Points on a hilly landscape, in no order, each with its height.
A climber steps from a point to the highest of its 2 nearest points, and stops where none of them is higher. Distance is the straight distance between rows; heights are no part of it.
(65) height 3.34: [141 156 111 200  97 158 139 123 106 160 177 146 102 148 138 160 127 113
 124  96 134 157  99 125  91 115]
(172) height 4.29: [127  77  72 106 143 172 172 127 103 133  64 133 110 100 168  70 120 135
 149 126 162 111 160 177  92  98]
(1106) height 4.18: [124 109 157 140 114 163 143 152 162 102 136  64  89 150 199 173 143 101
 181 140 135 124 137 158  85 161]
(148) height 3.72: [149 192 151  74 144 167 110 166 106 137 121 100 149 123 121 142 142 103
 126 106 137 101 175 142  75 145]
(23) height 2.05: [135 152 156 113 140 114 102 197 101 134  92 139 156 127  97 140 111 171
 103 103 138  90 177 143 125  76]
(131) height 2.48: [116 100 124 128 122 128 173  52  98 121 197 160 121 118 123  92 169 125
 134 147  74 138 115 127  96 137]
(616) height 5.08: [137 151 103 156 126 108 178 146 103 121 161 176 174 110 123  65 151 139
 113 139  78 135 129 135 140 121]
(923) height 4.32: [128 112 144 139 130 116 106 156 118 112  99  83 114 139 163 128 127 127
 144 134 131 105 121 157 161 126]
(993) height 4.85: [137 168 183 145 138 160 121 120 156 165 174  90 104 192  97 168 174  71
 175 138 101  99 126  78 145 138]
(245) height 4.10: [122 174 142 124 137 116 153 148 125 141 146 120 157 141  95 187 161 123
 108 131 104 132 125 118 122 145]
(982) height 5.22: [141  98 134 118 146 117 148 163 119 130 144 122 130 116 156 165 144 138
 119 136 142 158 132 185  69 141]
(944) height 3.26: [ 86 109  81 136 150 130 115  83  84 126 123 124  81  90 189  96 126 139
 122 134 176  98 105 143  69 154]
(128) height 2.41: [ 81 113  77 133  76 155 142 146  79 102  85 166 104 147 121 139 180  91
 139 107 133 156 100 176 150  95]
(566) height 3.52: [137 140 159  97 137  94  89 138 160 126 103 114 151 136 124 128  72 130
  71 112 125 126 137 127 176 133]
(513) height 1.15: [136  88 136 105  55 164 131 116 100 123 107 121 126 116  87 126 106 118
 103  52 128 140 139 184 129 127]
(150) height 3.90: [123 140  74  83 120 137 121 114  82 142  87 181 133 118 116  55 165 124
 125 133 129 135 153 146  77 105]
(3) height 3.57: [156 158  79 127 110 147 120 153 136 156  65 181 154 132 155  68 102 127
 155  97 174 140 127 121 125  69]
(602) height 6.24: [144  82  68 142 114  99 155 168 131 125 148 130 157 146 121 107  75 183
 135  86 118 112 181 110 119  74]
(796) height 1.01: [ 96 152 116 133  80 139 123 108 102 116 110 106 125 152  98 115 140  88
 110 101  77  74 116 131 140 106]
(383) height 7.03: [162  93 121 162 100  89  96 103 180 115 146 122 147 167 170  88  84 127
 130 143 116 140 137 122 100 120]
(227) height 3.98: [142 149 172  73 176 159 151 157 147 132 123  97 168 162 127 141 132  98
 176 119  94  84 182 155 114 143]
(693) height 3.54: [128 129 127 155 101 108 119 138 133 148 121 142 139  96 178 122 112 103
 105  87 155 150  76 182 193 109]
(306) height 0.86: [ 84 165 104 177  80 120 178 121 120 127 134 144  96 171  95 134 155  94
 135 119  48  91  98 120 178  87]
(1118) height 6.03: [118 163 140 148 112  79 114 194 119 121  77 158 189 109 148  79 123 125
  87 144 119 130 125 162 192 107]
(629) height 3.81: [166 135 135 107 177 100 163 130 175 152 112 177 133 135 181  98 129  95
 157 178 138 166  82 120 168 113]
(147) height 5.46: [170 127 100 108 127 125 141 102 164 148 131 200 143 125 120 125  51 136
  99 102 169 183 118  74 115 101]
(339) height 4.40: [147 113 146 156 104  80 137 128 163 145 169 152 135 117 153 128 114 126
 126 131 142 201  73 155 187 119]
(107) height 3.89: [133 130 140 184 133 138 110 121  86 142 174 136 129  80 128 122 153 160
 100 107 149 127 120 123 118 151]
(568) height 1.27: [ 60 156 130 137  88 144  89  74 110 109 105 104 108  97  96 109 144 105
  87 115 122  72  93 123 162 126]
(393) height 2.96: [142 120 207 119 114 146  75 164 129  86 106  79 154 109 114 141 111 134
 114 135 143 122 143 139 111 195]
(1087) height 3.05: [164 104  99 131 131 137  90 171 114 125  75 160  96 123 128 130 132 189
 151 145 188 157 155 122  82 100]
(323) height 5.58: [151 131 135  91 103 182  90 110 161  96 127  86 121 167  98 131 130 113
 166 127 111 105 149 121  71 168]
(226) height 1.81: [101 148 125 155 123 125  82 171 100 124 118 122 135 106 147 152  88 170
  77  68 150  91 175 169 111  88]
(965) height 1.98: [127  80 153 127 133 136 146  93  81  97 145 132 151 114 115  83 185 125
 139 150  88 140 144 157 118 169]
(475) height 5.79: [187  86 130 133 151 138 142 126 135 151 130 127 131 123 133 163  38 142
 137  54 151 158 134 128 163 108]
(144) height 5.87: [ 96 117 131 102 181 145 156  83 132 164 133 118  85 148 152 170 124 113
 145 105 128  78  99 115 182 112]
(60) height 4.16: [ 92 112  60 130 124  91 150 135 108 112 124 115 114 156 105 151 127 173
 121 128 112  90 130 101 158 109]
(307) height 4.46: [127 148  81 128 130 141 170 120  85 150 129 178 150 125 116  51 164 104
 166 149  94  97 138 130 119  97]
(906) height 2.25: [157  94 160 104 148 115 129 202 103 130  90 121 171 133  96 153 105 192
 126 113 127 131 176 129 148 121]
(359) height 5.31: [126  83 110 122 158 105 133 128 110 120 149 143 159 128  92 147  74 208
  98  97 136 112 176  81 116 104]
(470) height 4.36: [143 148 196 110 174 150 112 123 117 156 146  94 162 138 112 141 130 104
 169 116  88  77 154 107 160 156]
(855) height 1.45: [123 115 132 137 101 162 110 119 112 134 134 115 120  99 146 137  95 120
  78  58 143 120 139 180 110 139]
(1071) height 3.59: [148 142 171 114 188 120  95 176 155 134 124 126 131  98 163 170 106 155
  79 145 153 163 173 128  92 156]
(345) height 5.41: [164  89 137 133 109  78  70  96 173 124 143  90 121 158 108 101  83 111
 119 147  94 126 126  75 156 137]
(486) height 4.01: [147 149 151 102 187 126 107 147 177 160 134 108 133 146 169 189  87 111
 100 125 149 140 133  89 114 144]
(115) height 4.97: [ 99 140 146 151 111  97 127 168 144 120 122 118 152 148 158  95 147  96
 125 162  94 127 113 157 198 111]
(567) height 2.12: [135 171 149 111 125  97 106 123 146 146 103 176 148 126  82 181 123 143
  69 112 159 172  83  89 181 128]
(773) height 5.90: [133  85 124 121 171 124 178 136 144 134 138 108  99  74 169 151 109 182
  80 129 154 164 162 161  75 147]
(420) height 4.50: [154 156  98 105 174 109 111 121 157 176 124 176 134 136 124 174  91 127
  88 116 169 175 137  57 109 129]
(875) height 7.41: [135 123 107 157 124  90 127 205 110 114  78 162 155 119 164  62 160 129
 144 149 133 154 135 159 138 113]
(721) height 4.43: [140 170 138 156 163 106 135 145 105 152 164 146 151 113 124 121 134 124
  98 139 104 111 121 102 148 143]
(671) height 3.07: [147 155 109 183 101 156 167 157  78 182 175 183 128 125 130 125 160 120
 156  89 146 138 100 109 107  93]
(585) height 1.71: [113 142 137 129 123 141 125  79  82 144 113 146 114  85 109  92 134 125
 118 102 151  81 104 133 201 106]
(280) height 6.22: [114  91  76 183  77 101 139 162 105  99 112 164 143 129 131  58 165 131
 140 167 119 151  98 123 139 105]
(532) height 4.44: [150  85 156  88 125 105  70 107 174 116  75  76 112 135 131 109  73 112
 134 139 108 112 144 118 161 151]
(93) height 5.68: [140  74 106 163  84  96 189 102 148 140 181 170 137 148 142 124 100 134
 124 118 111 188  98 107 147  91]
(319) height 3.03: [101 188 133  88 147  88 131 114 140 125  89 137 130 148 121 119 181  98
 113 186 116 131  76 140 158 151]
(1094) height 0.51: [ 91 127 149 199 119  86 183  99 153 143 166 111  60 125  66 135 158  98
 129 186  94 148  87 127 184 104]
(630) height 5.24: [109 159 156  80 112 166 141 105 153  70 132 108 141 112  74 173 179 124
 137 169 130 127 115 117 115 205]
(601) height 3.45: [150 196 175  68 136 164  85 148 140 121  82 104 127 108 116 146 110 124
  93 132 140 125 157 148  81 184]
(42) height 5.64: [151 106 100 153 138 122 103 117 137 141 136 102 112 147 164 124  80 106
 149 125 117 125 150 109  87 118]
(522) height 2.80: [158 108 104 152 159 126 106 190 124 140 109 126 111 148 106 166 143 182
 135 132 142 140 183 111  46 104]
(826) height 1.78: [104 150 177 136  75 133  88 109 181  77 123  69 109 118 119 133 137 124
 120 176 139 110  95 126 165 188]
(508) height 3.40: [131 154 186 123 115 135 106  51 152 135 198 112 105 123 105 123 144  90
 132 129  92 107 112 116 142 150]
(281) height 4.19: [180 147  85 110 156 141 110 160 134 161  54 156 131 154 132 102  92 163
 159 139 170 128 129  77 149  72]
(732) height 0.95: [ 97 145 141  80 131 100 101 114 186  78 136  93 147 123  79 106 148 146
  80 187 106 120 118  95 140 177]
(811) height 3.53: [138  85  81 123 149 161 138 161 109 124  61 164 108  94 143 103 118 194
 145 140 192 109 151 157 106  94]
(370) height 2.81: [ 80 102 109 170  93 143 141 170 102 106 100 138 133 116 167 142 127  99
 120  83 151 164 102 202 150  96]
(872) height 4.61: [113 155 163 127 111 137 126 107 164 100 163  99 126 160  73 175 179 107
 158 170 104 115 113  66 137 189]
(666) height 0.68: [111 141 129 196  90 122 168 102 134 147 167 157  81 130 109 124 149  89
 141 139  99 144  63 132 208  85]
(422) height 2.66: [115 143  89 154 101 157 184 163  89 142  99 219 137 123 137 105 183  87
 163 110 132 150 116 147 179  92]
(162) height 5.88: [119 129 170  64 186 140 118 118 155  84 142  93 163 109  97 167 159 125
 156 166 122 137 155  95  88 200]
(941) height 3.99: [103 115  90  99 154 129 134  57 106 133 140 151  87 116 142 124 116 128
 116 138 143 113 109 114 108 147]
(642) height 6.59: [108 101 121  72 177 152 128 107 153  81 122  66 134 158 105 159 123 126
 156 150 110  95 175 103  83 176]
(1043) height 7.18: [165  95  87 117 125 128 153 111 143 143 152 147 120 149 125 161  84 130
 132  76 137 179  92 108 155 103]
(71) height 4.78: [125  95 142 119 113 185 101 124 143 106 145  63 119 142 157 137 112 100
 169 116 110 127 170 151  44 172]
(151) height 1.30: [ 74 172 170 141  64  99 111 131 173  88 145  79 161 112 109 120 166 132
  84 178 100 119 115 138 140 185]
(386) height 0.63: [ 87 102 133 113 105  71  81 108 152  80 112  84 122 130 120 129 111 158
  84 154 111 147 119 121 105 151]
(488) height 2.83: [ 96 127 154 123 116 124 114  55 166 104 168 102  94 129 154 100 164  70
 131 187 100 129  95 143 105 165]
(67) height 2.67: [160 105 153 123 124  81  81 128 150 132  98 161 150 104 102 167  53 150
  76 110 170 154 109  75 180 111]
(598) height 2.98: [102 169 108 147 148  90 114 167 107  97 170 117 156 112 110 128 159 173
 102 158 108 120 179 123  48 132]
(273) height 2.54: [158  47 168 130 139 124  81 181 104  99  95  96 145 111 116 152 119 170
 142 130 135 146 165 116 109 170]
(448) height 3.91: [138 122 201 113 155 168 104  78 146 128 165  79 121 120 116 134 140  84
 171 119 114  98 137 131 147 180]
(44) height 4.56: [104 112 101 130 140  73 179 120 132 120 176 151 147 133  99 151 113 191
  91 129  99 119 134  76 154 108]
(492) height 4.73: [204 109 100 121 136 156 130 146 133 169 105 139 133 152 129 109  59 136
 174  85 150 116 170 100 153  77]
(753) height 2.23: [ 99 159 104 156 138 146 173  92 109 153 125 163 128  98 169  70 126 120
 151 128 143  89  68 125 169 103]
(1056) height 5.27: [153  67  77 116 135 154 167 144 143 122 119 114 133 133 146  76  96 171
 163 116 133 131 195 158  83  98]
(620) height 3.22: [118 153 160 134 177  85  85 194 113 103 161 144 164  97 113 158 149 188
  70 154 150 156 166 112  95 141]
(1112) height 3.74: [113  57 147 150 122 135 106 108 135 107 118  63  87 144 175 131 147 103
 178 157 136 120 126 156 130 180]
(430) height 3.32: [136 153 119  95 129 106 113 115  94 111  88 147 142 121 116  97 157 115
 109 147 131 148 111 157 133 145]
(142) height 4.51: [165 117 163 112 133 150 132 121 128 156 135 126 107 186 147 159 135  90
 192 129 123 134 122 139 116 124]
(299) height 2.85: [119 162  82 129 127 159 163 109 145 168  99 164 152 119 175  90  96 115
 187  89 136 134  74 115 144  64]
(228) height 4.49: [145 119 121 107 170 109 182 152 139 139 136 167 148 121 175 141 116 151
 136 130 150 171 125 146 141 122]
(236) height 5.11: [121 131 143  81 120 173 141 115 120 144 134 101 111 163 133 196 118 102
 139  96 124 100 122 157 134 116]
(957) height 4.87: [152 129  85 122 121 148 109  84 102 143 129 136 106 144 114 103 108 119
 159 101 141 100 151 117  93 118]
(152) height 2.87: [134 171  92 139 110 170 174 161  57 152 132 197 134 102 102 124 178 127
 125  91 169 132 106 140 140 108]
(98) height 3.44: [115 105 119 149 129 153 119  98  84 114 165 110  84  66 135 122 151 168
 121 113 164 130 146 150  59 161]
(453) height 2.78: [111 121  79 179 131 117 102 176 104 114 141  92 112 130 118 128 137 186
 105 134 161 120 192 134  30 102]
(498) height 5.28: [106 160 166 123 153 140 143  87 151 157 135 102  81 172 136 180 146  73
 182 144 119  86  97 114 192 102]
(225) height 2.35: [ 60 160 135 100  91 122 110  61 173 104 123  78  93 129 118 143 155 103
 121 179 121 104  83 121 122 169]
(656) height 3.39: [155 172 159 112 152  98 155 101 151 167 130 170 126 116 128  97 164  86
 145 196 110 153  80 122 182 113]
(155) height 2.95: [100 123 122 189  94 147 179  83  95 128 213 133 106 139 120 154 159 132
 118 103  72 150 102 129 103 142]

Where does a climber stop that starts at each point below?
(226) => (470)
(732) => (470)
(585) => (1043)
(453) => (1043)

Call two points neighbours if one is among the 2 nearest of the other. Go from one point of each pair to the other, from neighbour to neighbour, staying as high as possible. Name the lowest point that can't be avoided.
(642) / (773) => (319)
(773) / (602) => (453)
(875) / (144) => (245)
(642) / (65) => (128)
(144) / (642) => (872)
(1043) / (773) => (1071)
